Points, in no order, along strands that fork, close into loops and pass close to each other.
In the rows, 128 means zero.
Points whose rows are less than 98.7 apart are linked; no others are. Some points are linked to none.
j_26: [79,104,121,148,118,180,119,187,83,112,129,100,145,83,106,150,152,135,162,138,105,101]
j_207: [86,93,126,95,134,148,73,109,192,168,86,126,77,123,103,135,70,121,117,186,111,111]
j_834: [172,104,126,152,127,127,159,139,91,72,159,185,188,185,100,171,120,118,132,58,80,130]
j_357: [164,129,162,119,107,132,124,165,148,97,97,184,150,134,111,123,62,136,123,171,108,137]
j_889: [144,118,157,127,102,168,101,117,177,111,125,170,123,149,113,170,72,149,107,139,92,151]
j_469: [142,105,91,122,90,133,164,130,139,144,151,166,100,160,147,111,91,128,114,138,79,176]
j_887: [140,132,108,127,137,139,117,149,86,153,141,159,97,116,140,155,125,128,118,102,116,114]
j_584: [150,129,83,94,165,88,86,114,169,184,79,152,88,111,145,90,67,122,91,160,138,91]
j_644: [69,131,116,157,120,159,154,120,90,88,169,98,185,169,137,144,190,131,178,94,151,159]
j_601: [207,152,111,104,144,88,114,122,157,142,92,205,126,118,168,82,65,112,103,135,121,131]
j_597: [84,93,89,100,105,142,133,145,121,166,109,99,50,93,123,105,128,122,136,171,135,147]
j_990: [101,128,119,137,129,130,131,171,63,126,145,102,160,96,114,124,169,124,151,126,128,109]
j_958: [55,162,147,136,151,151,122,100,117,109,126,69,158,126,161,127,179,129,193,112,211,123]
j_476: [128,155,145,121,152,84,115,96,137,145,140,85,181,156,146,88,143,126,131,104,133,74]
j_132: [172,126,130,103,121,128,120,138,153,138,106,196,71,146,131,131,73,128,81,141,128,147]
j_857: [123,125,136,148,124,178,117,104,138,128,164,143,105,152,143,186,127,138,134,83,94,121]
j_284: [55,115,137,155,105,176,145,146,144,91,131,79,129,129,106,138,175,152,135,177,152,172]
j_182: [180,161,140,122,152,55,129,89,159,144,112,112,185,150,149,78,109,121,111,116,125,84]
j_269: [96,133,122,145,125,165,135,99,123,127,177,114,108,145,164,162,148,128,167,82,106,130]
j_982: [99,102,155,138,91,190,86,94,184,113,121,103,112,113,78,188,111,165,101,173,113,148]
j_328: [117,157,97,136,143,110,159,77,124,156,161,102,101,123,189,102,186,113,152,91,166,163]
j_157: [161,110,114,100,117,161,90,170,129,132,106,200,69,124,129,150,76,132,78,130,132,135]
j_163: [100,119,162,158,111,146,147,176,125,90,127,91,140,123,82,151,157,152,108,176,138,137]
j_673: [197,151,142,136,151,114,148,127,123,124,144,179,85,147,128,170,122,124,82,85,131,125]
j_443: [194,151,116,135,130,58,132,131,104,153,122,129,166,100,135,98,135,119,99,116,117,133]
j_67: [216,152,157,136,130,80,161,132,105,98,131,177,158,156,108,138,119,126,105,99,123,135]
j_675: [95,139,93,118,128,118,151,78,134,161,158,101,67,130,175,100,157,126,151,120,147,167]
j_348: [121,69,108,88,84,160,108,155,172,135,75,171,66,142,86,132,54,122,95,184,110,170]
j_45: [149,150,122,116,162,102,104,111,155,169,109,142,109,125,150,110,91,134,103,139,126,88]
j_632: [211,134,114,103,122,120,133,142,144,119,109,226,97,132,160,111,74,110,101,114,125,147]
j_405: [96,152,75,121,163,96,112,92,132,185,117,81,83,84,175,94,144,129,148,136,169,100]
j_130: [80,108,164,130,139,138,129,150,145,122,106,76,169,111,111,89,146,129,138,175,111,95]
j_8: [95,155,92,137,154,102,128,131,96,143,109,58,150,58,160,81,198,111,160,132,197,125]
j_741: [140,159,170,134,142,78,151,111,130,121,141,99,141,159,119,122,161,145,96,129,162,124]
j_101: [75,143,121,131,147,121,130,133,117,138,116,69,119,79,143,95,180,129,153,157,182,117]
j_518: [191,131,154,120,139,118,127,133,120,104,132,194,198,161,131,120,89,103,135,73,99,96]
j_818: [128,90,124,108,112,128,132,164,158,136,82,148,105,108,99,83,80,119,118,205,98,140]
j_947: [128,133,131,143,116,97,163,153,85,108,149,100,199,135,117,89,186,125,129,132,135,157]
j_86: [102,115,134,100,134,129,96,86,179,167,120,135,65,153,131,132,99,125,113,153,116,129]
j_723: [126,88,104,85,118,136,101,164,156,162,82,160,74,113,109,95,74,116,99,185,116,131]
j_118: [141,106,133,151,118,117,154,153,70,83,165,143,201,175,88,158,146,130,137,79,105,132]
j_821: [88,134,121,136,120,156,140,103,108,129,160,109,72,117,161,174,155,143,165,99,159,147]
j_501: [177,131,109,123,121,104,166,105,151,144,146,164,115,149,160,85,109,112,114,104,88,163]
j_303: [201,117,124,139,136,113,164,127,95,87,149,194,196,174,117,126,113,91,143,48,76,119]
j_309: [111,127,114,149,125,116,149,126,70,104,173,106,192,151,123,117,192,114,157,80,140,144]
j_862: [80,79,132,115,120,190,68,117,183,152,81,106,87,84,87,154,97,127,123,185,105,103]
j_492: [150,150,170,149,139,83,162,110,105,97,160,118,162,173,115,137,178,131,110,87,156,130]
j_12: [214,155,151,129,153,98,131,141,113,109,124,205,129,139,129,154,99,127,94,91,133,106]
j_615: [122,112,179,123,119,140,121,165,153,110,102,112,173,123,84,113,104,137,128,174,97,95]
j_515: [132,120,101,120,120,106,138,158,109,158,118,102,145,81,134,62,145,112,126,170,101,142]
j_138: [80,146,152,127,143,122,116,101,129,133,138,70,181,145,147,99,159,129,157,116,137,97]
j_483: [123,117,155,119,108,133,119,135,153,129,114,124,63,135,89,160,113,153,82,173,144,151]
j_223: [99,148,148,154,152,136,145,88,98,94,168,103,146,162,131,169,197,126,159,51,177,119]
j_906: [168,141,104,119,124,78,131,149,118,166,107,117,134,78,132,79,132,119,100,159,122,136]
j_478: [130,124,174,109,142,122,101,132,186,130,93,129,148,133,108,108,73,128,127,188,93,101]
j_762: [75,91,136,153,98,203,108,167,128,103,120,94,150,82,93,167,138,144,148,157,91,107]
j_800: [168,117,132,111,101,116,145,175,138,120,89,164,129,115,108,86,74,128,116,189,101,149]
j_457: [166,132,174,128,107,166,96,146,161,85,114,184,166,152,105,171,68,145,116,130,97,116]
j_685: [51,153,155,131,144,153,111,88,151,120,138,67,134,140,156,137,167,136,172,128,163,119]
j_336: [125,119,111,114,118,164,97,160,107,156,115,157,65,105,130,163,102,133,100,134,128,113]
j_314: [111,161,97,128,171,83,106,100,144,169,117,78,129,104,157,92,132,132,122,141,155,77]
j_860: [124,129,151,134,112,155,115,114,146,127,133,130,65,143,114,191,118,162,88,127,134,143]
j_337: [82,114,122,141,136,144,122,167,44,97,138,93,186,107,93,148,187,117,176,95,151,91]
j_664: [67,162,146,143,153,155,140,96,97,87,149,95,152,132,150,166,187,126,198,67,221,143]
j_879: [90,111,102,110,136,136,99,130,133,178,109,101,79,87,140,105,117,117,141,172,122,102]
j_566: [65,126,138,130,140,152,114,143,132,133,109,69,103,86,123,133,160,135,150,165,154,106]
j_485: [128,127,159,135,128,123,139,173,119,119,113,111,96,111,89,148,143,153,90,182,152,127]
j_665: [178,127,92,84,158,99,96,102,180,174,86,192,77,139,164,87,56,105,94,137,129,119]
j_302: [145,91,133,121,74,175,111,143,172,110,101,178,105,146,103,162,63,144,97,170,100,170]
j_113: [194,141,158,113,130,117,111,159,113,97,102,203,198,135,133,108,70,115,143,109,109,96]
j_209: [53,135,131,156,109,170,141,133,115,86,152,82,156,137,131,143,183,141,171,134,161,161]
j_575: [102,124,109,114,124,127,136,95,146,164,140,119,49,149,143,115,131,132,123,139,135,162]
j_869: [56,88,82,113,87,173,136,135,119,139,120,90,40,104,138,142,135,132,162,159,167,179]
j_451: [83,92,123,143,82,188,111,115,163,116,134,104,104,130,102,172,119,157,118,171,107,169]
j_653: [167,148,164,117,135,94,134,112,159,134,124,147,169,159,142,93,91,126,129,122,102,106]
j_174: [160,146,172,130,149,96,118,143,105,119,122,134,178,147,103,142,127,134,107,107,135,71]
j_974: [152,114,144,135,116,185,114,108,177,116,148,179,117,155,138,178,88,133,116,97,81,135]
j_695: [148,130,113,130,101,97,156,156,100,132,144,116,190,115,123,74,150,121,137,143,99,153]
j_418: [182,145,163,147,125,96,181,118,122,92,158,151,147,180,117,150,143,135,107,91,124,146]
j_886: [159,145,170,106,140,96,115,114,178,124,93,158,164,149,131,90,52,130,133,162,109,101]
j_546: [107,164,97,141,137,116,158,96,83,123,166,99,135,108,172,112,204,115,181,69,189,165]
j_62: [104,177,89,133,153,102,138,102,84,134,128,80,134,72,173,111,199,113,172,96,223,154]
j_393: [212,146,113,133,135,88,166,101,132,137,154,158,137,137,158,104,131,100,114,77,99,144]
j_184: [90,106,126,117,147,136,103,146,155,155,99,95,129,93,119,89,109,120,138,183,102,77]
j_109: [123,117,151,150,105,128,145,171,101,94,143,124,180,150,91,150,146,148,123,137,113,128]
j_389: [156,129,139,132,124,149,140,115,148,128,143,161,49,160,133,187,113,138,80,105,125,144]
j_238: [195,149,106,132,143,66,136,118,73,146,141,139,169,107,131,119,165,102,110,66,120,122]
j_895: [84,97,114,154,85,204,110,132,135,109,152,108,146,125,112,187,124,154,145,143,88,144]
j_399: [131,136,102,127,132,114,126,144,75,152,145,121,143,101,138,121,152,118,139,106,119,108]
j_652: [62,129,108,124,110,156,136,115,122,136,134,90,41,103,155,150,153,142,170,138,203,167]
j_681: [58,96,133,124,130,186,91,130,162,137,98,79,99,76,103,149,128,136,147,178,116,103]
j_946: [133,110,94,156,134,112,158,132,51,94,175,138,176,161,103,151,174,117,153,58,113,145]
j_88: [166,120,100,154,148,102,180,108,77,107,188,143,151,154,125,139,181,101,137,41,109,145]
j_925: [174,145,115,143,148,92,156,103,98,130,167,134,139,134,144,127,169,103,119,56,120,118]
j_827: [152,161,112,126,172,58,114,89,174,171,103,110,142,135,151,85,96,135,106,140,132,77]

A fork is a point with three links, a tip a point with one. Leave the first point through the second and follow the links. Name the first fork or tip that comes.
j_157 / j_132 | j_827
j_601 / j_632 | j_990
j_947 / j_695 | j_925
j_182 / j_476 | j_223
j_879 / j_184 | j_182
j_483 / j_860 | j_741
j_67 / j_12 | j_163
j_615 / j_130 | j_889
